Each row is a point on a landscape with many valleys, with its height.
A ball rolls from a point to the lowest of its 5 nearest points, and stops where none of them is lower. Distance is the straight distance between rows; heights are no part of it.
z_895 height 402: [-15   2   1   4 -13  -5 -10 -10   9  -1  10   5   8   3   0   4  11   6
   3   8   6   1   7]
z_773 height 401: [-20  -6  -7 -11 -15   2  16  -1 -11 -19  14   8   1   8  -7  11   4  11
  -7   0  18   6   4]
z_387 height 510: [ 19  23   8  20  36   3 -35 -19  32  19 -17 -12  -1 -14  -2  -4   0  -3
   6   6 -38 -13   1]
z_222 height 419: [  9 -24 -12   1  20  -7  -2 -14  18   2 -15   0   5   9 -18  19 -29 -33
   5   5   3   8 -14]
z_571 height 704: [ 16  33   7  24   5  21 -17  -2   3   7  11   2   3 -22  19  -9  29  15
   9  -4 -22 -21   8]
z_877 height 395: [-27   3  -1   7 -14   4  -9 -19  24 -11  15  13  14   4  -1   3   8  -6
   0  18  11   7   9]
z_37 height 186: [-31   1 -14  -3  -7  14   4  -9   9 -28  13  17  19   3  -2   7  -4 -17
   1   4  26   2   0]
z_602 height 562: [ -4  27  11  26  -1   0 -18  -8  22  14   3  10   9 -10  19 -30  29  12
  21   6 -18 -12  13]
z_665 height 468: [-11 -18   3 -18 -16 -10  19   9 -13  -9   1 -10 -11  19  -2   4   5  12
  -9  -6  13   8   1]
z_429 height 574: [  8  20 -13  -1  17  44   5   4  -9  -7  14   9   2 -33   5  16   7   7
  -6 -20   1 -37   6]
z_195 height 723: [-10   1  24  14 -42 -36   6  -4 -16   5   4  -4   5  21   5 -30  27  23
  12  11   8  19  10]
z_672 height 566: [ 18  11   3 -18  -5  21   2  19 -22   3   5   0 -15 -10  -1   7  -4  20
 -14 -32   2 -12   2]
z_156 height 483: [-12  -1   5  -4 -33   0   6   1 -11  -8  17   4  10   2   4  -5  23  20
   0   4  16   2   4]
z_907 height 635: [ -1  17  13  21 -27   1   3   4 -11   5  13   4  10  -2  15 -31  34  24
   2  13  -4   1  13]
z_757 height 384: [  4 -18   3 -17  -6 -16   7   4   0   0 -15 -15  -3  15  -8  10 -11   5
  -8  -8   3  19  -2]
z_704 height 461: [  5   9  13  24  -2 -26 -26 -16  22  20 -12  -7   2   0   4 -26   9  -5
  20  13 -25  10   3]
z_124 height 306: [-19  -2 -13 -12   1  15   6  -4   0 -23   8  11   7  -2  -8  15 -14 -13
  -4  -7  20   3  -3]
z_179 height 561: [  3  15 -30 -13  22  53  14   4  -5 -16  12  14   5 -23   3  20  -5 -16
  -7 -23  15 -27   0]
z_16 height 541: [-14  18   7  23 -22 -10  -9  -6  11   2   4   7   8   2   5 -15  16   5
   9  20  -5  12  13]
z_803 height 413: [-11 -10 -15 -20  26  12   2   5  -4 -10  -4   9   5   4  -5   9 -26 -30
   2 -15  11   4 -13]
z_335 height 320: [-22 -16  -8 -21   2  10  16   3 -12 -28   5   4  -4   1  -6  12 -19 -11
  -7  -4  26   4  -6]
z_887 height 138: [-22 -32   4 -19 -13 -15  20 -13  -2 -24  -9  -4  -2  32 -19  12 -11 -19
   4  13  25  18   0]
z_508 height 545: [ 25 -13   0  15  12 -23 -10   2  18  25 -16 -18  -4   6  -4   2 -14 -13
  -3  14 -23  -4 -14]
z_598 height 381: [-12  10  13   8 -14 -27 -22 -24  28   6  -4   1  10   8  -5  -5   5  -8
   9  23  -3  13   9]
z_308 height 386: [ 18 -12  -2 -10  17  -6  -5  10   6  13 -19 -11  -7  -5 -10  13 -17  -8
  -8  -6 -12   0 -12]
z_984 height 322: [-14 -13 -12 -35   5   7  28  15 -27 -30   3   6 -10   5  -9  19 -24 -12
  -7 -18  29  12 -11]
z_824 height 394: [  3  17  -9   8  21  28 -11   1  16   1   3   6   4 -16  -2  13   0   4
   6  -9  -7 -18   8]
z_359 height 416: [ 23 -23 -13  -7  24  -6  10  11  -7   9 -15  -5 -13   7   0   8 -42 -32
  -6  -1   3   0 -25]
z_402 height 539: [ -7   6 -21 -24  16  39  12  20 -13 -18  12  14   2 -14   5  12 -17 -18
  -4 -28  18  -7  -7]
z_329 height 475: [ -5   6  -9  -4 -13  15  10   4  -9 -19  18  11   8  -4   5  10   9  14
 -11  -1  11 -10   2]
z_391 height 98: [ -4  -8  11  14 -18 -39 -10 -17  24   7  -8  -6   1  21  -5 -15   6  -1
   5  22  -9  22   3]
z_81 height 415: [  1  27  13  21  11 -14 -26 -13  27  20  -1   4  14 -16  12 -27  22   5
  26  10 -28  -2  10]
z_190 height 517: [  9   4  -5  -9  12  14  -8  11  -4   6  -7  -4 -15 -11   0   9  -3  13
  -7 -15  -4  -7   2]
z_558 height 760: [ 24  -9  13  -5  -4 -15   0  11  -6  21 -11 -20 -16   3  -1  -2  -4  13
 -13  -5 -11   1  -3]
z_474 height 658: [ -4  20  14  22 -15 -27 -10  -4   9  13   8   2  11   3  11 -38  25  16
  23  10 -10   9  13]
z_540 height 684: [ -3   4  25  13 -41 -14  14   7 -21  -1  19  -1   6   8   9 -35  38  34
   8  11   4   5   9]
z_110 height 228: [-5 -2 -3 -7  7 -3 -9 -5  2  4 -8  3  4 -1 -7  9 -9 -3 -1  5  1  9 -3]
z_432 height 375: [ 17  -1 -15   0  33  12 -10  -6  17  11 -17  -1  -1  -9  -7  17 -29 -19
   3  -6  -9  -5 -11]
z_129 height 655: [  1  22  -6  22 -18  26  -1  -3  -7  -4  15   7   8 -27  15 -11  32  18
  -4  11   0 -23  14]
z_69 height 351: [-23  -6  -3   6   4 -17 -11 -31  24  -3  -6   4  10  14 -12   8 -13 -33
   9  21   2  17   1]
z_366 height 414: [ -5  17 -12   3   5  30  -4  -4   7  -9  10  11  11  -7  -2   9   9   6
  -2   4   4 -15  11]
z_351 height 484: [ -2  -2  -2 -21  -1  21  11  18 -17  -6   4   5  -5  -6  -2  11  -7   1
 -14 -16   9  -2   0]
z_104 height 556: [  1  11   6   7 -26  10   7  13 -24  -6  17   3   7  -3   9  -9  24  31
  -6  -1   4  -8  10]
z_502 height 405: [-32 -18 -12 -20 -17  12  31   8 -21 -45  22  13  -3   8  -4  14  -4  -1
 -10  -2  34   5  -3]
z_336 height 315: [ -2  10 -10   9  35  20 -30 -18  18   5 -10   8   9  -4  -9  17 -19 -14
   4  -5 -15 -14  -7]
z_404 height 434: [ 15 -14 -10 -22  25   8   7  14 -15   4 -13  -2 -10  -2  -2  10 -24 -19
  -9 -14   1   2 -16]
z_478 height 379: [-11  -7   2   1 -14 -11   1  -5  -2  -3   4  -1  -3   9  -7   4   4   6
  -1   8  10  14   5]
z_896 height 349: [  3 -16   3   8 -11 -28   0 -10   6   8 -13 -10  -1  13 -12  -2  -4  -7
  -3  11  -8  13  -9]
z_201 height 442: [ 24 -25   0  -1  11 -21   8   7   7  14 -19 -13 -19   9  -5   8 -21 -10
  -5   4  -7   3 -12]
z_946 height 512: [ 16  17   1   6  19  16 -25   3   7  18  -3  -4  -4 -10  -6   4  -3   6
  -1  -9 -27 -15  -2]
z_187 height 675: [ 15   6  13  11   0  -3 -19   1  -2  22  -8  -9  -9  -5   5 -22   7  15
   0  -3 -29   4   3]
z_578 height 370: [  1 -17  -2 -39  14   8  33  27 -36 -19  -5  -6 -23   1  -2   6 -25 -16
  -9 -27  20  15 -13]
z_13 height 242: [-13 -44  -8 -16   6 -30  23 -12   5 -11 -12  -6 -10  26 -13  14 -21 -35
   0  14  18  10 -17]
z_518 height 715: [ 25  16  14  -2  -8  13  -4  20 -23  13   0  -8 -13 -16  13 -11  18  45
  -4 -21 -15 -12  -1]
z_493 height 654: [  9   1  27   4 -29   1   0  17 -25  20   7  -7  -4  -1   9 -24  28  41
  -3  -6  -8   5  -1]
z_567 height 719: [ -8 -12  20   8 -35 -25  11   7 -18  -3   6  -5  -2  17   3 -19  25  30
   4   8   6  16   8]
z_894 height 406: [  8  -9 -16 -26  28  18  13  22 -26  -8  -6   4 -13  -6   3  12 -33 -25
  -6 -25  10   4 -18]
z_268 height 575: [ 36 -22   9  10   4 -35   4   1  12  29 -20 -21 -17  11   1  -6  -7   5
  -3  16 -13   2 -19]
z_705 height 235: [-21 -35  -3 -23   7 -19  22  -1 -13 -25  -4  -5 -16  22  -8  11 -24 -18
  -2  -2  24  16  -8]
z_527 height 321: [  0 -34   8 -13  -7 -38  16  -3   0   3 -14 -10 -12  13 -14  12 -14 -13
  -8  12   9  19  -9]
z_729 height 289: [-18   3 -16  -8  14  24  -7  -8  12  -9   5   7  11 -11  -5  19 -11 -20
  -1  -8   2  -8  -7]
z_701 height 665: [ 10  -3  13   7 -20 -18   1   7  -4  13  -2 -11  -5   6   3 -19  12  18
  -3   7  -5   9   1]
z_921 height 518: [  6 -11  11 -15  -8   1   5  18 -27  -2  -1  -7 -13   3  -1   5   3  30
  -8 -13   9   3  -1]
z_153 height 653: [-12  28   8  33 -16 -10 -13 -14  21   6  17  12  13  -1  20 -26  34   2
  17  17 -12   0  13]
z_152 height 636: [ 19  11  14   2  -2  10 -12  12  -9  17  -4  -6 -10 -15   4  -3  11  24
  -4 -10 -18 -14   6]
z_698 height 449: [ 24 -19   1 -19  12  -4  12  14  -8   7 -16 -12 -12   6  -3  15 -28  -8
 -13 -10  -5  -5  -8]
z_466 height 549: [ -1  12   7   9  -9  -6 -12   0   3   9  -2   2   4   2   5 -10  10  12
   5   6 -16   4   4]
z_740 height 388: [ 23 -33  -4 -12  10 -20  29  13   1   3 -17 -13 -16  13  -1  15 -28 -27
  -4   5   2   1 -21]
z_902 height 18: [ -4  24   0  19  10  -7 -28 -25  28   2  -5   7  12   0   4  -6  11  -3
  15  17 -18   6   5]
z_543 height 396: [ 14 -10  19  20 -22 -62   1 -21  11  23 -15 -12  -5  26  -7 -28   4  -7
  13  27 -13  20  -2]
z_747 height 488: [-14  16 -20  14   3  36   9  -6   2 -18  16  13  21 -16   3  12  12  -3
 -12   4  10 -28  16]
z_144 height 424: [ 15  -8  -3 -29   3   4  15  24 -22  -6  -8  -6 -13   3   1   9 -14  -2
 -13 -23   9   5  -3]
z_175 height 694: [ -7  16   8  35 -27   1   2  -3   1   5  25  14  23 -12  21 -34  39  12
  15  13   2 -11  27]
z_668 height 426: [  8   1 -12 -19  32  23  -3  11  -6   3  -4   4  -9  -8  -7  17 -27 -12
  -7 -23   1  -3  -6]
z_8 height 410: [  7 -30  -5 -25  18  -8  23  19 -10  -8 -17 -10 -15  13  -5   9 -30 -27
 -10 -11  14  10 -17]
z_130 height 380: [-26  -1 -17   3 -22  18  24  -6  -3 -27  29  11  16  -3   2   3  13   0
 -10  11  27 -15  19]
z_576 height 765: [ 14  39  12  21  22  21 -25   0   6  16   0  -6   0 -26  19 -11  23  19
  14  -8 -34 -23   3]
z_83 height 748: [ 20  32  -4  13   5  26 -10   0 -10  10  13  -2   3 -26  12 -11  26  28
   1 -14 -17 -26  10]
z_755 height 151: [-27   0 -18   6  23  12 -16 -23  24 -13  -1  13  21   2  -9  21 -18 -36
  10   8  11   4  -3]
z_833 height 648: [ -6  22  -5  22  -8   6  -8  -9  13   5  14   5  15  -6  10 -12  22  12
   8   8  -4 -11  16]
z_134 height 390: [ 10  16   5  14  17 -11 -28 -21  24  19 -13  -5  -3  -9  -2  -6   1   2
   6   8 -30  -8   2]
z_245 height 338: [-16  -9  -4  -8   4  -4  -1  -5   6  -8  -5   5   9   8 -17  14 -17 -18
   3   2  12  13  -2]

Call two points neighbours if one is among the 5 nearest of the other. Go from one point of each pair to the other, from neighbour to neighbour, staying as low as possible. Name the highest point that can't be avoided.
z_37 and z_887 -> z_335
z_391 and z_902 -> z_598
z_887 and z_391 -> z_896

Where does a ball stop that starts at each point below?
z_83 -> z_902
z_8 -> z_887
z_921 -> z_887
